Each scene shows the same named points in several views. A view is turned or mirrored, and shifted as a whole, has a little noise and may leave points out.

Scene 1
View 1
Befit: -2  -8  -6  -23  13  -5  6  -6  -18  -11  -21  -5  -8  5  -2  5  21  -1  9  -10  9  -8  -3
sot: 3  -7  -1  1  20  -1  -9  2  7  13  -21  -32  -14  -22  -14  -2  24  9  -14  -9  9  -16  -4
sazaz: -16  -18  -20  -4  9  -6  16  8  -7  2  -4  -12  8  -11  12  8  -9  12  -2  -4  2  4  -4
gure: -3  5  1  -19  13  -10  7  -4  -8  -15  -28  -1  -2  15  -5  7  24  -1  10  -11  10  -4  -2
Vap: -1  3  1  3  14  -14  1  3  8  -7  -28  -20  1  1  -11  0  18  3  -6  -10  3  -3  -4
Lesok: 1  -2  3  -10  16  -8  8  7  -14  -20  -29  -23  -7  13  -4  -9  28  0  -1  -9  6  -4  2
nev: -5  -17  -13  5  16  3  11  21  -5  2  -12  -42  -2  -18  6  -8  -1  15  -18  2  -2  -2  3
sesin: -9  -3  -15  -9  6  -2  15  5  7  1  -7  2  18  0  9  25  -17  10  4  -1  0  6  -1
Sar: 21  -6  3  5  18  -5  -9  9  5  -4  -40  -45  -11  -16  -15  -9  23  -11  -20  -9  -12  -9  -4
Nukom: -17  -1  -3  16  13  -18  10  11  13  -2  -19  -29  11  1  -3  -3  9  14  -12  -6  6  5  -2
Fos: -17  -13  -25  -18  8  4  20  5  -7  3  4  5  11  -6  17  23  -19  18  6  1  6  3  -1
pekav: 3  -18  -9  5  13  -7  21  29  -20  -23  -23  -49  -1  -2  9  -22  5  -1  -15  2  -12  7  5
lebe: -6  4  2  15  14  -15  10  17  13  -10  -27  -33  9  6  -7  -7  13  7  -14  -6  2  5  1
gatu: 4  9  2  -7  13  -3  -2  -2  15  -3  -28  -6  7  6  -10  16  10  -1  1  -8  1  -5  -1
veve: -9  -2  -12  0  10  1  16  14  9  0  -9  -20  15  -3  8  10  -12  13  -7  2  0  6  6
pesub: -2  5  2  2  18  2  15  19  6  -10  -22  -35  7  9  1  -7  11  10  -10  3  4  1  9
View 2
sot: 18  3  -22  4  -10  -13  -12  12  8  13  4  4  23  -9  -3  -7  -1  -14  25  -16  -3  -10  8
sazaz: -6  2  0  -7  -11  -9  -16  -1  10  -14  26  -1  13  -1  -9  13  -22  -20  -1  4  2  16  5
lebe: -2  20  -12  0  -14  -13  -35  0  4  21  15  -17  14  -10  7  2  -7  3  8  12  -8  -9  -3
Fos: -11  -13  10  -14  -2  -3  -11  -8  2  -23  29  -2  1  7  -8  13  -27  -20  -8  2  0  31  8
nev: 13  14  -9  -5  -18  -10  -24  23  10  0  17  3  9  -10  -11  6  -19  -13  18  18  9  3  13
Nukom: 0  14  -7  7  -11  -9  -35  0  10  9  17  -17  16  -11  11  5  -12  -6  6  9  -7  -4  -2
gure: -8  7  -16  -18  -3  -1  -8  -21  -4  22  10  -15  19  7  -17  1  -2  -4  -7  -16  -8  1  -14
pesub: 5  15  -13  -9  -12  -3  -30  8  -4  19  13  -16  5  -6  -1  -1  -11  3  8  18  -3  -1  1
veve: -6  2  1  -7  -8  -10  -27  2  0  -3  26  -7  -1  -2  5  10  -20  -8  8  15  -4  14  12
pekav: 1  32  -11  -21  -25  -7  -27  13  8  11  23  -7  9  -7  -26  14  -22  -3  2  29  9  -1  -2
gatu: -11  3  -13  -12  -4  -14  -14  -14  -8  20  15  -9  9  4  5  0  -1  3  8  -14  -19  1  -1
Lesok: 2  22  -22  -17  -13  0  -14  -6  -1  29  7  -14  19  0  -24  0  -4  -2  -1  -2  -1  -8  -14
Vap: -4  13  -17  -4  -10  -15  -21  -6  4  21  10  -9  18  -6  -1  1  -4  -1  10  -7  -10  -8  -6
Befit: -4  2  -15  -26  -4  4  1  -14  -4  14  7  -9  19  11  -32  1  -6  -13  -11  -16  -1  6  -13
Sar: 7  27  -29  -10  -19  -28  -17  14  6  34  9  10  18  -9  -12  -1  4  2  32  -8  -5  -20  9
View 3
sazaz: -10  -16  -6  -14  0  4  26  17  -3  3  -12  -28  -1  -3  28  -5  4  8  21  19  29  11  14
gure: -28  -22  -25  -6  -15  -21  52  10  4  -11  -3  -8  -3  8  9  0  13  8  0  6  14  9  -7
Vap: -8  -21  -18  -8  -7  -2  43  6  4  -5  -5  -10  14  11  14  -10  7  2  -7  -4  12  -3  -7
Befit: -24  -13  -20  -4  -17  -19  43  12  0  -12  -6  -14  -9  5  9  -1  14  18  2  13  15  16  -6
Nukom: 1  -26  -15  -6  3  7  31  6  10  0  -4  -19  14  10  28  -10  0  -12  2  1  25  -9  2
sot: 7  -1  3  1  -8  9  25  4  11  -10  -12  -11  3  7  8  -11  5  15  -7  -2  0  -8  -16
pesub: 3  -24  -18  -4  -1  -3  34  3  2  2  18  -12  7  2  9  -6  -10  -6  0  8  20  -13  -2
pekav: 9  -22  -31  -4  -6  1  25  13  -20  8  22  -30  3  4  13  -15  -13  4  -3  14  37  11  5
lebe: 3  -28  -21  -5  -1  4  36  4  5  1  7  -15  16  11  17  -12  -2  -11  -6  -4  20  -13  -4
Sar: 13  -6  -14  -4  -8  13  36  7  -13  1  0  -9  22  8  -2  -20  -2  16  -26  -7  -3  -7  -20
Fos: -23  -14  -1  -21  2  -7  27  23  1  6  -11  -24  -6  -9  30  5  5  11  38  34  29  12  24
sesin: -25  -22  -3  -27  5  -4  38  20  0  9  -10  -15  10  -7  27  1  7  4  28  22  22  0  19
Lesok: -10  -21  -30  2  -15  -15  41  6  -1  -10  10  -14  -4  12  6  -9  3  7  -10  5  18  8  -10
gatu: -23  -21  -11  -17  -5  -8  52  9  4  -2  -6  -2  14  4  10  -4  9  5  3  2  6  -9  -4
veve: -6  -21  -4  -17  8  5  28  13  0  11  2  -19  10  -5  23  -4  -5  -1  20  19  23  -7  14
nev: 18  -7  -5  -2  2  15  13  9  -6  6  5  -27  2  -2  16  -12  -11  9  7  14  23  -1  2
View 4
pekav: -36  -22  -12  4  15  -2  16  7  -5  33  5  17  1  -13  -8  13  11  0  8  9  -13  -18  -16
Nukom: -25  -7  -1  4  -8  9  15  6  -14  3  17  1  3  -4  -14  21  4  6  -17  4  -1  -1  -10
sot: -20  8  -10  4  2  6  4  -19  -10  -4  27  -8  -1  23  5  -5  2  -13  -18  6  -7  -14  -11
Lesok: -27  2  -1  6  9  -5  19  -4  -11  11  2  32  10  11  13  5  16  2  -8  4  -3  -11  -5
sazaz: -1  -6  -14  -12  15  -3  23  8  -11  8  15  6  -4  -9  -26  6  -6  -1  -6  -3  -2  -7  -25
Vap: -24  5  -5  4  -8  3  14  -5  -15  0  18  20  2  9  -3  10  3  -1  -14  8  -3  -7  0
lebe: -32  -6  3  10  -9  13  11  5  -14  7  17  11  4  -1  -7  21  8  3  -13  7  -4  -7  -1
veve: -10  -5  3  -4  13  12  15  12  -13  4  24  7  -2  -17  -30  14  -3  -2  -1  0  -4  -14  -19
Befit: -5  14  -5  -8  14  -15  25  -6  -13  2  3  36  6  14  5  -5  5  -2  -10  -1  3  -8  -12
gatu: -11  16  8  -1  -2  8  13  -3  -19  -9  24  33  1  5  -8  9  -2  -6  -10  4  -1  -8  2
pesub: -31  -6  11  12  9  16  11  5  -13  9  18  14  5  -4  -4  15  12  2  -5  3  -5  -17  -10
sesin: 11  9  7  -17  14  6  23  17  -19  -5  24  30  -5  -21  -43  14  -13  -1  1  -5  2  -10  -16
nev: -26  -18  -14  0  16  8  11  0  -5  16  22  -13  -2  -5  -14  4  4  -8  -1  5  -12  -19  -24
View 5
Sar: 6  -1  -7  -15  7  26  -14  -2  -35  1  6  3  20  -15  0  38  -5  -9  11  6  -2  -5  -15
Fos: 35  -20  -23  35  2  8  -4  -6  20  -22  2  36  -11  17  -31  34  -10  0  -29  4  -15  -18  16
Lesok: 22  -15  -17  -16  1  16  -6  -9  2  -16  2  10  7  -22  4  44  -19  -15  4  0  -21  1  12
pesub: 34  -12  -13  -3  14  27  -20  -14  -2  -24  3  13  11  -10  5  23  -2  -12  0  -2  -10  -11  8
nev: 32  -22  -16  6  13  32  -23  -10  -6  -16  5  17  20  0  -20  30  2  -10  -17  6  -8  -17  -16
sazaz: 24  -20  -22  18  5  16  -10  -12  9  -17  5  33  -5  6  -28  37  -6  -3  -23  4  -15  -16  1
gure: 14  -11  -19  -6  -3  3  4  -3  7  -15  -3  14  -5  -16  2  39  -24  -9  3  -4  -21  2  27
Befit: 16  -18  -22  -4  -7  4  7  1  10  -10  -3  16  2  -13  -8  48  -26  -8  -6  2  -21  3  18
veve: 32  -11  -15  19  15  22  -17  -13  1  -23  5  27  -3  7  -14  22  3  -1  -14  1  -7  -21  6
lebe: 18  -8  -12  -8  19  26  -21  -23  -7  -20  4  14  1  -17  0  21  -1  -7  7  -9  -14  -13  1
gatu: 10  1  -10  5  7  5  1  -4  -10  -13  -2  16  -9  -5  0  22  -12  0  9  -5  -9  -7  20
sot: 4  -19  -19  -4  10  16  -2  9  -17  -1  -5  2  20  -10  -18  17  -9  -6  -1  3  -5  -3  -14
Vap: 6  -8  -16  -5  10  14  -7  -10  -9  -12  0  13  -2  -18  -4  27  -10  -5  7  -3  -14  -6  5
sesin: 26  -8  -17  31  8  8  -7  -10  8  -23  3  35  -17  13  -18  28  -6  6  -17  -1  -11  -19  19
Nukom: 19  -16  -19  2  24  21  -20  -26  5  -26  2  22  -7  -14  -11  12  1  -4  -1  -10  -19  -15  1

In a view up to two points have been moved. Name them for each view, in the order of its rows, or write none.
view 1 | pekav
view 2 | Befit
view 3 | none
view 4 | sesin
view 5 | Nukom
